Points, in no order, along strands that fork, close into loops and pass close to each other.
In the rows, 128 means zero.
Points whose rows are less than 106 apart are linked; no others are. Some points are linked to none.
fidi: [131  96 126 194  73  93 120 187 125 150 138 138 123  96 144 100 105 100
 102 116]
saz: [130 155 150 125 217 113 117 102 117  83  91 149 117 160 175 172 104 131
 120 162]
rup: [149 188 160 102 134  99 165  73 142  70 151 106 141 116 143 168 122 154
 117 131]
zuka: [144 108 201 101  87  84 193 125 155 107 126 192 119 121 160 110 167 152
  98  91]
vis: [117 137 107 124  99 110 174  90 126 135 143  84 149 111 148 158  87 116
 107 167]
mumum: [136 127  92 180 113 115 165 163 157 174 130 185 101  85 111  69 158 164
 117 162]
neso: [131 100 121 170  69  91 155 148 135 119 142 147 105  82 136 110 122 133
  80 123]
kudav: [ 78  59 193 114 160  78 132 160  74 152 122 144  91 112 148 140 144 119
 133 122]
mone: [ 60  93 184  83 155 100  95 155 109 172 109 139  94 130 128 149 156 132
 141  98]
Tagu: [141 135 168  88 136 138 164 115 109 114 145 131 144 128 121  93 138 125
 127 107]
gezuf: [115 134 164 106  93  75 168  96 156 113 123 139  96  97 122 163 144 178
  90 130]
Vomir: [157 106  78 179 114 157  90 166 151 133 122 177 107 164 115  80 114 129
 103 110]
gis: [143 114 162 164  73 103 147 144 129  90 126 161 113  69 123 130 173 128
  96 132]
vafos: [161 151  86 140 114  97 139 145 133 144 148 150 112 110 122 146 119 178
  94  92]
sudeb: [143 107 179 126 149  94 153 145 114  33 119 161  99 101  94 159 178 124
 120 143]
Tosed: [129  99 120 140 158 113 138 160 114 124 109 187  79 121 137 115 160 157
 115 138]
zok: [125 136  96 108 125 171  87 109 166 120 107 150 122 223 103  87  95 171
 119 101]
daz: [ 90 122 186  98 142  95 121 164 117 117 120 154 153 138 142  96 168 135
 118 163]
kudi: [126 140 133 124 168 133 112 137 102 134 133 121 133 103 132 166 128 102
 195  88]
sute: [152 143 158 133 103  97 169 111 141 141 149  87  99 110 151 100  94 149
 120  74]
bogi: [130 114 125  69 189 143  99 128  89 111 110 113 110 174  98 124 132 150
 125 128]
dak: [151 143 123  74 184 161  47 112  86  99  97 103 146 198 102 147 133 137
 110 149]
Vulab: [ 84 104 170 100  96 140  89 137 120 115  99  96 166 146 139 115 142  65
 126 146]
Legot: [135 135 134 127 118 112 169  76 148  78 133 129 102 133 127 140 112 161
 113 132]
vageb: [150 129 146 128  98  84 137 155 134  45 132 165 119  79 121 179 178 120
 104 117]
Nub: [135  86 158 115  87 119 179 176 134 154 127 161 149 111 156 114 125 112
 132 100]
gam: [108 128  73 143 173 146 123 113 138 165 124 117  88 134 113 134 125 155
 114 176]
rok: [ 82  86 162 140  88 127 107 164 146 135 112 141 155 132 129 111 168  90
 134 119]
Veza: [132 154 181  90 193 123  79 123  90 128 123  89 168 144 169 190 120  99
 152 135]
sonof: [119 186  73 164 112 154 167 119 150 176 153 141 151 110 149 122 102 133
 146 161]
Tovil: [154 121  90 105 131 133 116 142  92  80 132 125 115 116 103 173 108 137
 135 111]
saku: [160 123  81 118  92 160 179 143 125 151 163 140 136 145  86  64 118 122
 123 104]
Nav: [134  93 184 173 135  88  96 111 143  77 110 116  71 120 131 120 124  93
 140  73]
lazu: [ 84  99 154  96  88 123 188  72 172 109  95 148  97 137 107 131 155 119
 109 129]
dazum: [136 151 170  94 179  93  94 147  83 113 153 103 136  99 159 179 140 107
 168  95]
Tefut: [129  83 160 132 157  77 189 129 110  83 115 150  78  72 139 142 158 133
 127 145]
nivuk: [106  94 171  97  65 131 207 121 153 131 126 132 149 105 133  91 138 106
 123 109]
kole: [142 128 134 120 111 150 114 123 159 111 149 113 155 157 113 178 143 108
 194  59]
gasuf: [102 173 139  96 114 141 156 105 177 151 154 150 159 137 111 112 156 159
 151 103]
Panet: [140 139  56 142 138 171 151 110 104 163 162  95 143  89 105 180 129 103
 186 112]
pip: [175 176  77 136 170 193 112  89 129 113 117 125 177 164 143 155 116 130
 155 157]
mav: [110 163 157 106 141 146  69 104 126 125  93  93 171 129 161 137 165 122
 105 217]
Nik: [123 118 164  90  79  85 181  72 169  87 116 156  89 132 109 187 156 133
  89 107]
devav: [137 110  90 143  99 169 158 150 117 137 151 130 138  91  99  81 141  87
 138 121]
gesir: [150 140 197 139 110 111  81  99 124  90 129  64 113 137 119 112 108 116
 137 102]
Bafud: [137 145 111 140 108  88 169 111 137 170 161 129  81 108 130 117 107 185
 116  73]
Bidog: [159  67 141 171 151  67 144 135 117  84 112 167  66  84 125 146 133 140
  98  97]
fofu: [151 139  82  76 115 162  96 111 132 130 109 117 149 198 115 139 102 140
 117 100]
mavem: [147 120  70 188 138 113 128 152 124 154 158 163  73 110 125 140  92 157
 131 108]
Gasu: [115 105 102 128 114 106 180 119 105 141 135  99 101  63 133 152  94 141
 103 167]
Rakuf: [ 87 124 188 102 139 133 149 151 163  97  99 175 142 116 133 100 192 120
 115 150]
Kupil: [137 174 173 109 182  99 153  67 133  78 123 130 124 142 167 161 106 133
 151 149]
sofo: [147 203 118 102 149 149  59 125 126 169 131  99 160 191 136 121  85 175
 134 128]
biziv: [101 124  73 159  63 150 104 112 160 154 143 116 152 180 159 147  71 107
 131 122]
fudi: [ 90 144 107 185 106 136 173 139 171 178 139 160 129  75 124  80 159 126
 150 161]
ras: [125 128 127 100 218 113  73 153  73 137  98 138  88 151 107 119 120 166
 127 126]
fevo: [122 138 139 151 127 129 148  93 124 176 137  85 123 124 148  83  64 124
 138 107]
tuf: [134 117 131 156 117 109 187 176 141 155 130 225 135 101 141  86 163 158
 118 146]
Vok: [126 166  87 131 124 149  90 122 153 135 149 132 137 143 123 179 128 152
 163 122]
nubek: [128  86  37 120 132 172 185 118 113 132 138 140  93 137  89 124 111 133
 132 118]
remo: [ 87  95 165 125  96 148 148 146 163  94 109 182 140 112 105 113 202  87
 135 104]
Zuvaz: [159  81 156 177 131  85  97 130 117  58  95 124  82 122 129 153 113 123
 106  99]
guso: [136 150 103 125 114 131 112  75 161  52 134 142 111 139  98 176 135 145
 107 146]
gak: [110 128 120 148 183  96 108 151 140 147 114 171  75 140 125 126 130 197
 119 111]
Teb: [156 122 111  90 152 186  67 125 125  90  96 125 164 218 113 153 122 120
 138 124]
Gizu: [112 144  66 158  95 146 105 105 154 139 163 145 150 172 144 173 101 125
 170  90]
Bub: [129 139 129 142 130 125 164 162 143 118 126 195 173 125 159  94 133 132
 130 183]
Sus: [104  86 110 161 166 125 167 181  92 221 129 114  99  96 147  67 104 116
 134 179]
Rodu: [128 170  94  93 118 144 142 116 101 150 132  85 167 127 146 157  74 118
  99 181]
tukap: [130  96  80 179 124 154  90 137 137 119 107 127 125 176 109 108  78 115
 130 103]
vidos: [107 132 161 106  41 118 153 136 178 141 136 136 158 115 136 126 160 132
 108 102]
Gubu: [ 95 123  98 142 135 164 131 145 140 131 124 187 175 134 138 120 142 106
 148 145]
besek: [136 133 191 131  86  85 128 100 127 107 167  59 102  98 132 107 123 103
 112  77]
Seg: [135 149 171 112 140 154  38 109 101 130 102  57 195 141 152 102 160  90
 122 199]
Dav: [131 129 199 137 115 136  69 129 103  99 143  80 135 100  90  75 185 100
 127 147]
Rin: [138 167  91 171 127 170 158 127 137 167 160 106 160  87 125 140 117  98
 178 155]
diven: [137 139  72 151 135 173 131 153 124 102 129 162 157 106 111 143 162 118
 136 170]
vop: [175 187 134 103 154 171  48 112 114 157 102  64 187 180 152 106 120 146
 125 169]
lesub: [ 94 131 123 133  48  86 145 145 161 184 142 138 138 115 147 125 115 127
 124  86]
bos: [141  94  95 183 156 130 127 168 143 132 134 172  92 114 127 112 127 125
 129  98]
foz: [150 156 188 125 200 101  77 113  92 113 117 107 127 174 166 165  91 123
 144 156]
kalu: [128 146 166 121 219  99  99 142 117 139 121 130 106 151 136 132 120 170
 136 108]
lipok: [124 108 135  71 156 202 107  86  93 153  96  74 176 171 144 118 140  72
 139 144]
leger: [137 174  66 134 150 164 164  93 153 130 150 140 164 157 153 135  84 143
 145 155]
Ziro: [155 116  69  98  96 154 208 115 121 112 146 155 128 147  88 116 118 150
 120  90]
tuga: [116 112 143 159 104  94 144 209 106 202 130 120 112 125 130  79  99  95
 115 130]
ruruf: [139  94 117 138 147 176  68 112 158 119  92 110 129 205 111  78  82 122
 108 119]
Keb: [ 70  85 143 113 107 120 140 105 156 155  90 137 104 153 129 129 122 139
 109 148]
neter: [113 153 113 119 139 128 129 138 138 208 141 110 153 138 149 122  87 124
 147 107]
Zeze: [137 151  52 119 121 150 161 127 115 123 141 135 143  91  88 160 140 153
 113 158]
ged: [179 126 109 141 154 152  84 108 100  76 140 103 136 134 104 151 108 115
 152 118]
zuza: [ 87 159 158 102 140 126  84 122 117 135 115 111 144 118 136 101 163 131
 110 173]
kuvop: [177 177 170 102 152 166  38  87 106 152  98  53 193 170 156 144 153 101
 142 154]
Kiras: [183 161  79 153 163 161  99  77 121  90 132  73 139 138 105 144 122 141
 156 159]
Beb: [122 112 133 164 147 116 125 170 101 194 144  98 120  92 129  94 105 108
 133 148]
fov: [103 101 100 141 115 144 169 177 139 172 135 176 161 131 148 106 120  88
 138 118]
pugi: [121  96 153 119 100 145  90 138  92 109 120  54 143 114 112  97 161  83
 117 157]
Mekad: [ 48  85 175  85 131 109 142 149 142 174 104 155 111 134 119 116 167 137
 120 124]
lub: [150 166  99 112  97 115  96  98 153  98 133 127 114 161 117 198 130 157
 131 106]
tonom: [104 107 107 162  85 137 155 132 162 125 141 128 142  81 107  80 160 107
 139 161]
tad: [117 120  75 131  53 134 129 130 156 186 142 118 124 134 127 140  82 115
 125  92]
kosel: [139 126  86 132 148 151 130 134 100 112 152 103 111  93 108 201 117 108
 185  97]
Rebu: [123 100 171 143 125  99  94 164 111 112 117 119  95 100 123 135 157  98
 145  89]
vak: [141 159  98  94 120 161 133 120 102 111 138 110 149 125 115 126 110 160
  91 170]
zetoz: [126 183 146 106 168 128  98 138 101 190 142  94 149 149 158 116 113 150
 129 136]
Lide: [149 133 172 146 140 120  82 117 133  77 132 105 124 135 108  89 148 121
 121 137]
Gumul: [143  92  91 147 163 107 188 138  92 148 156 105  88  72 115 121  98 132
 138 147]

A fork is a point with three links, a tip a point with one. Leave the first point through the second and follow the links. Name the first fork or tip that comes.
kuvop; Seg: sute
Zuvaz; Bidog: Sus
Gubu; Bub: nubek
ras; bogi: bos
nubek; Ziro: Gubu
Nub; nivuk: Legot
Sus; Beb: Rebu

A piece is two or more points that can be reached from each other along the links. Count, over all rows, the pieces, the separate loops (a circle has one, a figure eight two, a Y none), the forks (points with three links) and the tips (points with one).
pieces: 3
loops: 3
forks: 5
tips: 5

Name the points in between on the shortest way along the links from the first point to the second, in order.
Gizu; vak: biziv, tad, lesub, vidos, nivuk, Nub, fov, Gubu, diven, Zeze
zetoz; bogi: neter, fevo, sute, Bafud, vafos, mavem, bos, Tosed, gak, kalu, ras
besek; zok: sute, Bafud, vafos, mavem, bos, Vomir, tukap, ruruf
pip; mone: Kiras, ged, Tovil, kosel, kudi, dazum, Veza, foz, saz, Kupil, rup, Legot, gezuf, Nik, lazu, Keb, Mekad
